Points, in no order, along strands that fork and pass close to each other.
In the rows, zero is written as 128.
Two points are linked if the straight distance between their rows is under 80.8. Some points are linked to none.
z_374: [158 168 170 149  98 116 134 127 128  95 141  88 117  69 106 166 136 182
  83 118]
z_913: [129 177 126 131 172  97 126 102  65 132 115 129  99 194 167 113 102 109
 108 138]
z_845: [126 102 124  59  90 157 125 108 151 175 158 196 134 139 134 140 131 171
 153 122]
z_107: [118 174 119 188 205  77  93 133 129  95  65  77 158 119 149  78 152  86
 136 166]
z_807: [127 120 138  75 118 120 123  91 105 152 175 155 148 144 165 141 129 161
  83 123]
z_129: [117  98 139 158 122  81 153 100  92 147 102 108 139 201 138  85 120  79
  70 156]
z_36: [109 101 104 151 181 134 104 144 142 139 118 124 112 141 111 134 163 121
 161 121]
z_270: [120 117 142  92  59 133 173 124 115 116 167 184 149 138 157 121 105 134
  87 116]
z_915: [130  81  73 121 130 171 142 140 162 148 135 179 119 126  95 139  98 115
 192 116]
z_958: [126 110 155 104 182  89  94 125 151 125 123  71 124  88 117 161 197 141
 153 127]
z_828: [145 134  99 116 115 151 144 107 118 129 157 141 130 125 155 130  84 140
  93 134]
z_603: [157 210 116 101 124 133 122 111 101 116 152 190 117 155 203 129 115 129
  90 125]
z_416: [150  92  92 182 149  99 172 135 123  97 137 113 135 129 141 113 115  64
  91 121]
z_592: [154  88  98 146 105 129 175 117 114 106 148  97 143  93 139 133  67 130
  74 130]
z_497: [163 128 135  80 145 101 132 116 140 115 169 139 115  64 150 180 138 140
 114 117]
z_462: [132 154  96 195 196  92 137 147 109  94  84 128 105 166 143 100 130  45
 136 126]
z_836: [130 178 143 110 114 142 111 120 125 121 151 191 108 127 148 154 140 165
 131 110]
z_67: [ 93  83 152  70  75 136 145 131 134 152 151 110 183 179 101 131 100  92
 169  98]
z_111: [133 120 132  71 220  78 138 110 114 129 142 134 102 124 172 146 148  86
 146 107]
z_276: [135 153 171  97 192  63 138 107  84 124 110 108  97 146 169 135 158  84
 117 125]
z_428: [105 109 188  74  45 156 141 124 129 169 133 140 142 132  87 135 126 188
 147 112]
z_404: [111 103 124 147 114 152 115 143 152 144 119 156 110 131  80 147 149 141
 186 117]
z_662: [133 153 145 115 177 123  88 127 132 133 118 118  96 108 114 165 157 155
 171 117]
z_903: [141 109 100 149 218  76 128 116 122 129  97  73 138 152 136 104 135  76
 111 145]
z_568: [118  75 154  86  57 127 156 112 109 143 162 110 156 125 128 137 125 166
 102 127]
z_342: [147 131 135  89 146 115 127  99 123 126 166 142 130 105 154 158 133 149
  97 120]
z_331: [104 167 142 147 136 117 119 103  59 145 108 127 105 202 157 102 111 121
  99 146]
z_27: [116  83 100 163 140 143 142 167 156 114 135 168 117 131 102 134 157  88
 163 109]
z_241: [145  91  83 147 154 118 171 133 116 103 147 151 127 125 148 136 104  82
 106 108]
z_954: [143 161 112  79  70 190 122 113 143 185 127 156 133 121 116 110  69 200
 133 145]
z_55: [172 172  82 103 186 111 145 129 120 101 146 139 103  99 184 132  75  84
 122 129]
z_696: [172 214 112 134  97 163 126 138 142 106 130 186 105 100 131 143  92 177
 117 114]
z_575: [167 209 127  67 145 127 113 110 108 113 149 155 113 115 197 139 106 128
 108 132]
z_184: [ 99 127 136 149  88 154 156 150 121 111 142 165 120 152 127 122 120 101
 132 115]
z_981: [138 101 124 104  79 146 151 141 154 139 150 211 133 111 109 140 133 135
 169 100]
z_622: [118  98 164 146 119  88 133 137 128 105 155 152 122 135 137 143 204 108
 100 103]
z_437: [ 88  90 121 113 189 130  82 109 117 176 119 103 110 169 119 126 172 147
 157 134]
z_838: [123  70  96 134 136 133 163 134 129 125 150 164 125 141 138 119 120  80
 123 107]
z_520: [167 178  69  65 166 134 101 116 139 127 148 173 112 141 191 142 112 127
 138 128]
z_794: [ 91 131 166 123  82 172 105 143 144 168  98 145 130 156  66 129 147 157
 190 118]
z_458: [161 211  65 114 134 163 119 131 114 117 142 170 111 149 178 116  65 135
 110 140]
z_425: [131  76 106 102 200  87 146  86 107 166 130 126 121 175 156 111 126  95
 105 128]
z_820: [139 202 104 194 135 154 127 154 121  95 114 138  94 106  93 136  84 157
 135 129]
z_58: [ 91  66 129 126 122 124 131 140 146 143 127 114 153 152 109 109 163 110
 130 134]
z_470: [164 142 127  75  85 138 133 119 153 133 166 200 130 118 159 139 138 169
 105 112]
z_980: [144 134 143  99  23 157 188 152 167 113 145 174 155 118  96 130  74 124
 162  85]
z_971: [154 108  95 126 109 122 168 111 114 109 153 134 140 116 159 128  71 116
  78 130]
z_339: [ 99 110 107 187 148 118 138 157 124 110 109 161 128 185 133  90 149  52
 139 123]
z_168: [ 93  93 153 146 133 106  74 122 165 131 108  94 172 117 112 120 214 166
 129 145]
z_69: [149 146 121 134 123 163 103 115 132 154 111 121 107  97  81 145 101 201
 147 132]
z_817: [185 182 112  65  91 141 114 119 161 129 155 185 123 116 172 142 130 176
  92 127]
z_757: [ 93  83 151  95 113 137 110 119 119 175 145 128 134 158 111 137 153 162
 138 125]
z_104: [153 141 128 139 159 129 109 123 156 125 119 129 102  85  98 171 157 156
 165 109]
z_874: [127 200 155 171 145 132  77 140 109 117 101  74 114 116 110 132 148 163
 128 150]
z_554: [129 128 104 185 101 170 128 157 141 119 105  99 120 108  77 126  82 156
 133 146]
z_511: [161 198 107  66 176 132 114 122 110 123 124 107  96  69 179 138  64 133
 145 165]
z_477: [134  92 122 132 197  98  98 141 183 117 118  90 123  87 109 145 191 115
 161 119]
z_442: [177  76  85 115 129 123 160 119 164 107 159 134 131  72 130 164 111 138
 121 111]
z_679: [152  92 143  98  47 150 155 121 155 173 128 164 142  78  78 130 121 187
 164  91]
z_962: [159 112 159 134 116 101 136 127 148  97 150 130 120  71 111 171 177 148
 120 101]
z_983: [ 81 130 121 187 138 142  78 154 148 126  84  98 159 147 110  85 162 120
 149 163]
z_565: [108 164 154 119 176  99  96 108  78 140 118 118  99 172 160 130 165 129
 125 122]
z_775: [148  81 122 130 130 130 114 115 150 148 123  68 134  79  85 152 132 187
 116 140]
z_961: [ 85  78 139 153 109 125  86 133 167 136 103  91 198 124 113  96 190 139
 129 154]
z_864: [145 106 108 160 197  81 118 137 155 106  94  60 154 107 132 101 150  78
 107 147]
z_72: [124  58 129  68  66 139 168 127 161 150 148 124 164 122  99 130  96 125
 176 100]
z_230: [113 163 141 127  82 197 131 149 147 168  97 150 134 146  59 119  69 143
 200 114]
z_379: [111 135 151 133 109 152 115 115 107 139 133 108 125 139 118 137 139 173
 101 139]
z_215: [134 123 137 135  41 161 179 165 160 108 133 157 143 111  91 126  82 104
 162  92]
z_893: [142 102 134  82 193  81 150 100 115 134 157 126 122 126 160 149 149 101
 105 104]
z_885: [114  96 145  70  57 145 155 130 145 145 152 113 181 158  93 140  71 112
 177  88]
z_847: [154 183 137  67 164  93 130  91  87 122 141 147 109 119 199 134 106 105
 111 131]
z_801: [170 186 149 104 155 131 139 140 137  95 127 119  91  32 140 168 108 130
 143 130]
z_606: [157 221 123 171 118 155 127 147 125  96 124 166  89  98 112 142  86 177
 129 118]
z_397: [111  83  85 156 138 154 142 156 150 127 131 162 114 143 104 134 114  85
 182 122]
z_451: [130 199 160 164  95 146 130 140 109  85 146 174 105 127 131 141 143 164
 107 109]
z_62: [135 184 151 114 193  70 130 106  68 119 108 126  89 161 184 122 124  96
 125 130]
z_621: [131 131 159 108 200  54 127 116 111 125 119 110 113 137 161 130 189  87
 115 117]
z_431: [ 64 133 144 174 105 161  72 161 151 139  80 116 159 160  97  98 164 126
 186 166]
z_246: [127 103 153  72  73 134 146  98 119 145 175 141 151 129 147 136 112 183
  75 128]
z_32: [ 79 126 115 157 121 174 103 127  97 157  99  66 142 179  98  88  84 135
 134 170]
z_754: [119 163 141 140  64 189 145 157 147 152 100 154 123 121  70 117  77 163
 172 117]
z_931: [123 142 153 130  57 140 161 127 108 109 158 167 141 130 150 128 113 149
  85 114]
z_678: [128  87 150 100 163  86  97 118 143 135 143  89 137 113 120 146 205 143
 112 125]
z_380: [103 131 102 171 150 143  98 129 111 150  96  67 124 167 114  96 107 139
 127 170]
z_595: [130 108 122  86  68 178 153 119 136 158 131 128 152 136 105 124  58 144
 155 125]
z_633: [133 127 154  77  24 145 187 143 146 114 158 180 160 139 118 128  90 121
 140  82]
z_830: [104 133 179 141 107 122  98 119 110 133 130  83 140 142 120 123 166 170
  86 146]
z_865: [184 209 108  84 154 139 118 124 135 110 131 122 100  62 160 152  65 149
 138 152]
z_797: [100 104 184  78  23 129 160 130 122 137 153  96 188 153 105 130 109 133
 141 100]
z_328: [106 175 109 216 127 154  95 164 140 104  89 104 123 130  94 108 138 134
 139 155]
z_284: [164 122 141 130 147 110 115 129 163 119 136 120 116  62  88 176 169 158
 135 110]
z_373: [102 134 144 162 155  88  96 119 108 131  94 112 144 171 146  90 185 104
 107 148]
z_965: [115  63 125 152  80 150 153 157 171 114 124 129 143 117  78 124 134 103
 164 118]
z_15: [114 165 105 160 123 166 136 130  97 119 132 168 103 165 140 115  83 120
 132 131]
z_648: [141  64 141  81  58 134 151 128 152 160 145 159 147 100  88 143 137 174
 159 107]
z_617: [121 163 118 154 206 120  82 155 122 110  87  89  95 129 135 126 155 111
 179 134]
z_739: [164  59  74  97 142 117 166 108 152 122 175 155 136 103 153 144 107 110
 115 110]
z_975: [ 71 137 156 150  94 163  82 160 158 158  78 132 143 161  68 113 169 148
 193 144]
z_188: [133 141 132 140 188  62 151 112  89 124 113 154  94 191 168 112 144  61
 112 120]
z_138: [141 162 101  68 187 125 103 101 120 141 146 167  95 139 187 144 136 132
 165 123]
z_593: [133 158 151 139 186  87 120 141 116  95 100  73 112  94 153 125 160  90
 119 142]
z_706: [117 115 165 145 112 114  76 142 160 141 107 107 142 102  87 129 210 188
 143 142]
z_202: [119 106 142 111  73 151 165 149 134 121 162 201 129 134 123 128 119 104
 145  98]
z_480: [149 132 125 126  92 146 142 140 159 126 133 214 115 110 109 146 140 148
 151  93]
z_512: [117 116 107 208 140 113 140 149 134  95  96 133 138 156 136  87 144  54
 111 138]
z_135: [119 161 133 158  90 165 157 151 119 108 136 175 117 134 120 121  88 129
 124 117]
z_210: [127 109  86 136 117 182 129 140 154 158 113 152 113 123  84 136  81 142
 189 127]
z_743: [112 114 152 182  69 130 175 151 111  91 134 137 142 138 133 110 123  88
  82 121]
z_542: [119  95 112 107  88 157 173 105 100 150 153 106 152 148 139 104  51 128
  89 137]
z_642: [ 98  92 143 120 105 164 112 139 154 165 112 133 131 142  66 125 149 142
 184 119]
z_338: [ 88  61 155  96  96 142 121 125 133 161 144 113 150 150 102 118 143 126
 135 134]
z_529: [114 150 196 139  90 107 100 126 105 122 136 108 138 125 119 142 199 176
  82 128]
z_562: [157 188 104 101 188 116 138 133 117  84 137 152  87  88 184 147  97  77
 147 125]
z_863: [127  66 102  75 138 127 138  93 115 162 166 161 143 150 162 126 109 121
 113 128]
z_668: [100 115 125 195  88 137 147 158 117 108  99 114 159 174 121  78 105  54
 105 153]
z_93: [100 133 125 164 104 168 133 141 100 136 112  98 133 163 114 103  82 126
 112 155]
z_513: [170 181  97  73 141 132 105 126 148 122 153 197 112 114 168 157 131 133
 145 115]
z_784: [194 107  85 101  92 133 153 108 164 125 154 155 131  68 127 156 101 168
 124 110]
z_486: [170 120 125 175  99 135 137 138 153 114 112  97 124  51  79 160 112 187
 114 118]
z_37: [ 82  96 110 188 142 128 114 146 149 120  88 116 184 166 126  55 141  58
 133 162]
z_561: [100  62 104 146 183 108 102 133 175 132 109 106 172 136 126  96 203 105
 143 135]
z_307: [111 155 142 162 133 127  91 107  85 142 109  55 134 150 130 119 122 155
  82 167]
z_474: [114 109 135 184  70 147 158 162 123  95 118 114 149 137 115 105 105  85
 107 139]
z_494: [142 178 115 122 122 153 126 104 104 131 144 140 121 139 146 131  84 172
 104 140]
z_492: [120 173 140 140 161 134  66 128 118 122 108  97  95 128 109 152 149 169
 164 141]
z_933: [132 178 136 132 142 127 125 128 102 103 145 183  99 141 155 146 141 127
 128 104]
z_98: [107 188 105 207 166 139  74 161 116 101  87  79 121 141 119 102 138 134
 157 165]
z_418: [128  83 127 164 141  95 116 136 156 104 124  98 157 103 124 119 192 112
 105 135]
z_25: [115 122 125 161 119 153 105 139 137 129 111 126 117 126  93 132 142 153
 149 134]
z_291: [122 104 101 136 202 112 120 131 136 118 127 137  99 150 139 129 174  84
 153 110]
z_923: [117 172 151 119 161 121 110 114  87 123 139 145 102 150 161 144 151 130
 124 118]
z_930: [ 95 122 136 152 139 142  89 130 131 141 117 127 119 158 115 124 169 137
 151 131]
z_309: [112  76 159 148  99  80 144 149 144 101 150 147 152 131 132 113 208  92
 102 109]
z_950: [105 105 168 131  52 152 145 149 132 125 134 141 139 126  90 137 134 152
 138 111]
z_393: [158 177 118 122 182 124 136 146 136  84 140 173  86  90 149 160 125  95
 172 105]
z_165: [157 181 118  57 198 110 128 107 105 129 117 107  95  89 197 130  73 113
 135 161]
z_19: [145  94 101 179 123 126 156 126 117 101 132  70 135  93 124 129  89 118
  78 138]
z_553: [113 166 136 154  84 183 133 146 116 128 118 164 112 141  95 127  83 157
 150 128]
z_461: [113 113 158  72  72 156 125 116 141 178 134 179 133 140  99 138 131 182
 162 108]
z_749: [113 111 139  97  72 129 184 116  95 126 162 177 154 166 164 106  95  88
  94 112]
z_589: [115 138  92 185 189 109 117 164 126 102  97 135 110 165 138 100 153  62
 154 123]
z_708: [115  70 140 118 173  89 100 116 135 149 126  89 152 140 122 123 203 129
 111 137]
z_880: [ 79  66 153  97  90 129 147 133 114 163 137  96 177 190 121 105 104  75
 142 119]
z_624: [152 131 136 143 162  96 147 145 133  82 148 135 111  85 142 164 153  90
 118 107]
z_855: [ 97 141 140 153 172 101 100 123  93 134 106 122 112 177 149 118 177 105
 122 132]
z_483: [149 130 152 103  73 142 137 116 144 147 145 149 126  94 101 148 132 209
 117 109]
z_935: [ 86 174 140 135 129 153 120 108  65 153 123 151 110 193 150 106 109 143
 118 145]
z_585: [148 173 165  96 181  94 155 139 103  85 116 114  81  62 183 132 119  77
 130 150]
z_17: [133  86 130 125 145 114 105 110 143 142 128  40 143  95 113 140 156 166
  95 146]
z_274: [137 128 113 177 136 135 104 136 154 114 111  85 126 109  92 139 147 145
 131 143]
z_92: [106 120 103 110 180 142  88 104 120 162 119 118 104 156 118 142 137 166
 171 126]
z_401: [126 143 129  70 215  98 107 112 114 142 135 150  94 139 174 143 154 110
 166 109]
z_303: [116  80 107  81 161 102 143  92  96 171 150 163 131 178 164 113 124 102
 109 129]
z_73: [118 139 166 126 113 136  98 119 120 150 134 125 117 123  99 156 168 193
 126 123]
z_875: [136 136 109 116 139 165  95  97 134 180 115 107 121 114  97 144  92 204
 147 145]
z_594: [111 169 178  90 190  96  83 139 108 124 116 109  86 116 154 152 192 131
 176 122]
z_677: [177 188 120 111 150 130 127 128 142 107 140 135  98  73 138 164 100 147
 140 127]
z_909: [134 185 137 124 155 140 110 104  91 131 134 113 106 123 145 144 101 169
 123 142]
z_550: [111  98 123  96 103 132 171 103  94 156 147 165 144 187 158  99  77  89
  94 129]
z_999: [152  72 123 165 125  81 150 124 134 106 118  65 159 103 135 117 137 105
  56 143]
z_970: [125 126  97 110  96 200 136 133 150 163 109 157 131 137  77 117  50 144
 196 127]
z_659: [160 165 167 111 147 105 143 138 119  81 134  93  99  39 141 164 123 112
 103 138]
z_742: [101 115 123 105  87 161 159 117  91 154 139 130 145 176 141 104  52 103
 111 141]
z_298: [159 181  99 191 142 155 126 154 118  99 117  80 100  88  99 143  72 153
 129 146]
z_148: [ 79 152 172 178  86 140  98 153 129 111 107 146 135 155 113 113 187 126
 132 132]
z_569: [140 106 123 173 156  97 112 144 175  85 110  77 154  74 122 133 185 112
 110 132]
z_581: [105  99 126 113 195  95  86 107 122 167 114  77 132 165 136 115 185 130
 127 142]
z_964: [173 169  64 128 127 168 121 128 161 145 125 170 113  97 113 136  75 161
 161 130]
z_54: [134 167  96 200 138 155 107 154 128 121  98  70 117  99  80 135  93 161
 137 157]
z_407: [155 122  87 113 202  98 149 106 114 128 136 158 105 142 171 130 109  76
 118 108]
z_337: [ 87  90 184 108  38 129 144 150 127 133 138 102 177 152 107 110 143 114
 131 115]
z_227: [119 134 140 197 107 120 145 156 114  87 126 140 122 134 129 122 152  90
  93 125]
z_102: [159 130 120  99 180  99 142  99 114 125 147  93 117  90 165 146 100 114
 107 135]
z_968: [112 130 105 198 108 168 119 167 141 108  97  98 127 132  90 111 103 121
 138 148]
z_248: [125  53  93 134 186 113 104 137 187 129 120 101 141 117 101 131 189 117
 157 123]
z_738: [121  68 144 125  83 122 143 124 127 132 143  95 154 117 118 133 142 146
  94 134]
z_163: [172 198  49 119 154 162 109 127 136 122 131 164 102 130 162 127  65 141
 139 140]
z_587: [105 113 132 153 156  78 108 104 115 155  76 100 161 193 145  66 160  96
  95 173]
z_703: [ 97  89 104 127 151 141 133 111 108 150 142 135 121 173 132 113 123 119
 131 128]
z_7: [130 140 156 125 184  93  92 143 147 110 109  63 113  79 134 148 187 116
 137 144]
z_369: [ 97 148 137  99 114 150 126 104  88 158 139 164 121 181 152 117 116 144
 118 134]
z_805: [134 165 179 122 182  84 137 154 110  80 101  90  78  72 167 124 151  74
 131 149]
z_908: [154 194  88 111 139 142 136 117  90 126 145 186 114 171 199 111  88 117
 100 134]
z_990: [139  55  95 108 104 132 168 123 149 128 164 160 136 118 138 135 113 113
 123 109]
z_866: [139 111 108 164 129 137 132 133 126 112 124  74 131 108 111 132 109 140
 104 145]
z_785: [113 173 175 139  69 151 151 139 104 104 147 180 118 142 131 129 134 159
  90 107]
z_206: [ 68 112 160 135  74 156 101 142 149 157 100  72 182 158  85  97 122 118
 152 152]
z_719: [ 92  74 148 108  99 108 159 114 104 166 128 117 157 196 122  92 120  77
 106 138]
z_635: [149 172 123 114  55 180 137 132 154 166 111 158 132 105  88 111  68 207
 130 124]
z_515: [172 146  92  82 178 123 140 111 136 119 158 115 119  81 172 148  84 116
 116 136]
z_560: [131 139 146 165 157  92  95 129 131 113 110  53 147 103 131 121 172 127
  93 156]
z_485: [135  90 108 156  65 162 172 165 165 117 109 138 137 103  81 122  91 106
 173 107]
z_604: [134 160 102 156 192 125 129 141 118  86 127 163  87 121 146 145 127  90
 165 112]
z_14: [142 153  66 121 188 123 135 115 107 123 147 172 107 157 180 115  91  84
 134 116]
z_348: [154 143 112 131  85 172 132 122 140 161 113 141 124  89  81 131  80 198
 140 127]
z_423: [108  83 130 145 112 125 151 159 145 102 149 187 126 141 114 127 165  75
 153  93]
z_194: [100  76 142 156  80 132 136 169 172 113 121 126 163 126 100 115 169  89
 157 121]
z_422: [ 80 122 153  86 102 149 111 104 103 166 142 153 127 174 125 124 133 155
 132 128]
z_452: [ 87  48 117 140 142 116 121 139 166 142 112 115 177 151 116  88 183  81
 142 139]
z_167: [129 149  82 141 165 149 130 117 101 129 139 162 107 165 157 123  78 108
 136 131]
z_432: [ 96 123 196 144  61 112 119 142 123 119 128 127 152 140 122 118 200 149
  90 131]
z_600: [145 120 108 122 180  73 160  98  95 130 131 170 110 175 168 119 114  68
  90 119]
z_650: [156 141 104 110 135 151 120 116 153 147 138 205 103 109 114 159 139 157
 176 101]
z_77: [166 129 149  99  42 143 150 114 158 163 130 170 142  74  97 127 115 215
 129  99]
z_920: [ 88 108 100 199 144 139 105 155 168 127  83 106 184 143 120  71 144  90
 149 168]
z_137: [129  99  90  74  86 171 153  99 121 158 151 127 162 150 156 109  44 146
 107 140]
z_626: [188 146 126 137 112 127 143 133 163 103 127 126 109  38 101 171 116 175
 122 105]
z_164: [131  67 134 149  92 110 159 122 124 120 137  69 153 106 129 114 139 128
  73 138]
z_305: [111  75 149 160 114  84 128 144 149 107 122 124 176 129 138 101 198  86
  92 131]
z_209: [115  79 112  66 108 144 142 117 130 156 171 188 146 150 145 133 116 128
 136 119]
z_63: [ 84 104 129 181 106 128 137 156 145 122  89 121 180 172 124  70 127  41
 136 155]
z_118: [107 155 139 171 149 106  87 104  92 144  85  55 146 170 141  88 140 137
  83 179]
z_810: [ 76 100 134 135  88 171 107 133 124 168 104  64 159 171  93 104 100 130
 146 166]
z_325: [103  87 117 109  85 167 149 138 141 151 133 101 153 142  89 116  71 124
 169 130]
z_972: [154  85 122 150  95 145 135 121 152 128 127  93 135  74  83 148 118 179
 121 128]
z_499: [144 162 161 172  99 127 128 135 116  89 128 103 116 100 110 144 149 160
  83 127]
z_580: [167 177  58 143 165 162 116 139 132 114 128 157  98 102 127 146  67 141
 157 132]
z_886: [139  97 100 120 220  68 138  91 110 157 102  86 121 173 142 100 133  86
 110 144]
z_370: [136 192 119  87 161 130  96 109 109 129 134 127 106 113 151 154 113 169
 141 129]
z_89: [162 167 163 124 119 118 138 125 122  85 146 108 111  56 132 171 116 159
  96 121]
z_787: [136 208 140  86 132 139  94 107 110 136 139 167 102 126 160 158 130 180
 131 120]
z_158: [153 102 132  91 191 107 116 107 143 132 136  59 115  73 130 166 129 132
 130 136]
z_612: [102  72 152 147  66 118 161 174 150 101 144 162 152 136 108 116 174  80
 144  97]
z_891: [163 116 157  95 118  98 146 119 146 101 170 156 121  72 131 181 163 148
 106 102]
z_222: [195 138 100 118 109 136 135 122 168 124 137 172 120  62 111 158 119 165
 133 104]
z_779: [151 156 156 109 181  83 155 132 117  86 145 131 100  82 170 145 140  68
 121 115]
z_528: [164 145  96  80 115 134 128 123 161 127 171 215 124 115 150 152 142 141
 129 104]
z_216: [155 147 114  47 202  90 125  91 105 142 137 126 108 113 194 126 102 105
 121 135]
z_413: [109 107 188  73  25 141 155 125 132 151 151 118 168 134  96 127 111 168
 136 107]
z_750: [131 192 135 172 147 131  98 142  95 107 108  53 112 108 120 129 108 159
 109 161]
z_455: [121 195 174 180 107 136 119 148 113  89 121 139 109 122 112 141 144 153
 102 121]
z_579: [107 159  97 185 183 133  74 147 103 130  81  72 113 160 121 103 129 123
 149 160]
z_343: [154 105 131 112 181  82 152 109 115 122 142 105 127 113 151 135 132  89
  87 116]
z_505: [114 124 131 146 164  86 104  93  97 161  80  66 144 198 140  80 144 124
  88 171]
z_282: [130 126 161 139  78 140 116 130 137 147 124 134 120 107  78 148 154 203
 130 123]
z_465: [134 142  93 195 179  89 146 136  97 114  90 114 104 180 144  92 108  62
 109 145]
z_844: [135 147 166 141 137 117  72 130 152 140 103 102 122  96  83 161 208 181
 155 123]
z_939: [119 165 134 172 133 129 112 126  86 124 119  79 117 141 121 121 113 140
  96 154]
z_84: [138 127 113 174 165  87 141 106  97 132  98 104 128 181 143  94 116  84
  79 156]
z_224: [137 141 111  98 176 133 105 116 136 136 145 182 100 131 143 164 149 141
 171 104]
z_249: [150  97 150 111 160  94 123 109 139 126 137  51 135  70 124 154 151 145
 100 135]
z_674: [122 122 159 133 165  80 124 129 121 114 140 127 121 137 143 141 203  99
 111 105]
z_722: [182 218 114  89  92 152 120 126 161 128 137 174 115 110 159 142 112 186
  99 125]
z_257: [107  90 149 132 113  93 156 110  99 148 126 115 148 182 141  96 141  93
  75 142]
z_471: [139 156 159 120 189  69 151 139 110  82 125 144  96 112 167 140 169  59
 132 105]
z_176: [132  83 112 190 134 100 157 141 141  96 120 119 147 131 132 102 148  63
  96 133]
z_853: [123 125  94 126 204 113 128 131 131 105 138 165  83 130 147 150 139  85
 167  91]
z_60: [128 140 119  80  79 172 123 109 131 168 142 159 142 137 133 130  88 193
 121 143]
z_193: [131  40 127  88  69 137 162 131 168 154 144 147 151 105  84 138 127 135
 184  98]
z_778: [148  88 115 159 174  84 143 134 137 103 120  58 139  97 138 117 143  89
  88 139]
z_686: [129 112 116  65  52 175 158 115 145 158 152 134 166 137 135 113  52 150
 128 128]
z_862: [127 115 111  92 159 142  96  95 128 169 136 119 113 120 115 159 126 184
 155 133]
z_811: [ 86  97 191 121  55 117 133 146 115 129 137 121 160 160 114 115 182 106
 113 120]
z_350: [ 94 143 133 140  79 180 149 135  94 141 122 104 145 173 114  94  54 118
 117 142]
z_275: [ 75  82 148 142  93 142  93 142 170 149  99  79 198 145  96  88 152 122
 156 157]
z_190: [139 132 139 164 123 117 148 148 125  85 150 164 115 114 134 147 148 106
 110 105]

A fork is a point with three links, a tip a point with one. Leave the first point through the second and follow the links. Name the first fork or tip that comes.
z_423 / z_612: z_633
z_215 / z_485: z_135
z_451 / z_785: z_742
z_935 / z_369: z_958
z_118 / z_505: z_25

Follow the links from the first point to the second, and from the first to the third. Name the last point that the two ways share.
z_407 / z_393 / z_210: z_135
z_455 / z_325 / z_275: z_742
z_749 / z_54 / z_706: z_32
z_581 / z_561 / z_779: z_958
z_794 / z_828 / z_650: z_25

A fork is a point with three links. Follow the links from the first point to the second and name the forks in between, in order.
z_206 / z_451: z_32 z_742
z_708 / z_190: z_958 z_779
z_343 / z_184: z_138
z_331 / z_708: z_958

Name the points in between on the shortest way along the links from the first point to the second, in order.
z_63 / z_562: z_37 z_920 z_983 z_431 z_975 z_794 z_642 z_404 z_25 z_930 z_36 z_291 z_853 z_604 z_393
z_933 / z_975: z_836 z_787 z_370 z_909 z_494 z_828 z_971 z_592 z_19 z_866 z_274 z_25 z_404 z_642 z_794
z_972 / z_241: z_486 z_626 z_222 z_784 z_442 z_739 z_990 z_838
z_757 / z_622: z_422 z_369 z_935 z_331 z_913 z_62 z_276 z_621 z_674
z_742 / z_677: z_550 z_749 z_270 z_931 z_785 z_451 z_455 z_499 z_374 z_89 z_659 z_801
z_696 / z_184: z_722 z_817 z_470 z_528 z_513 z_520 z_138 z_224 z_650 z_480 z_981 z_202
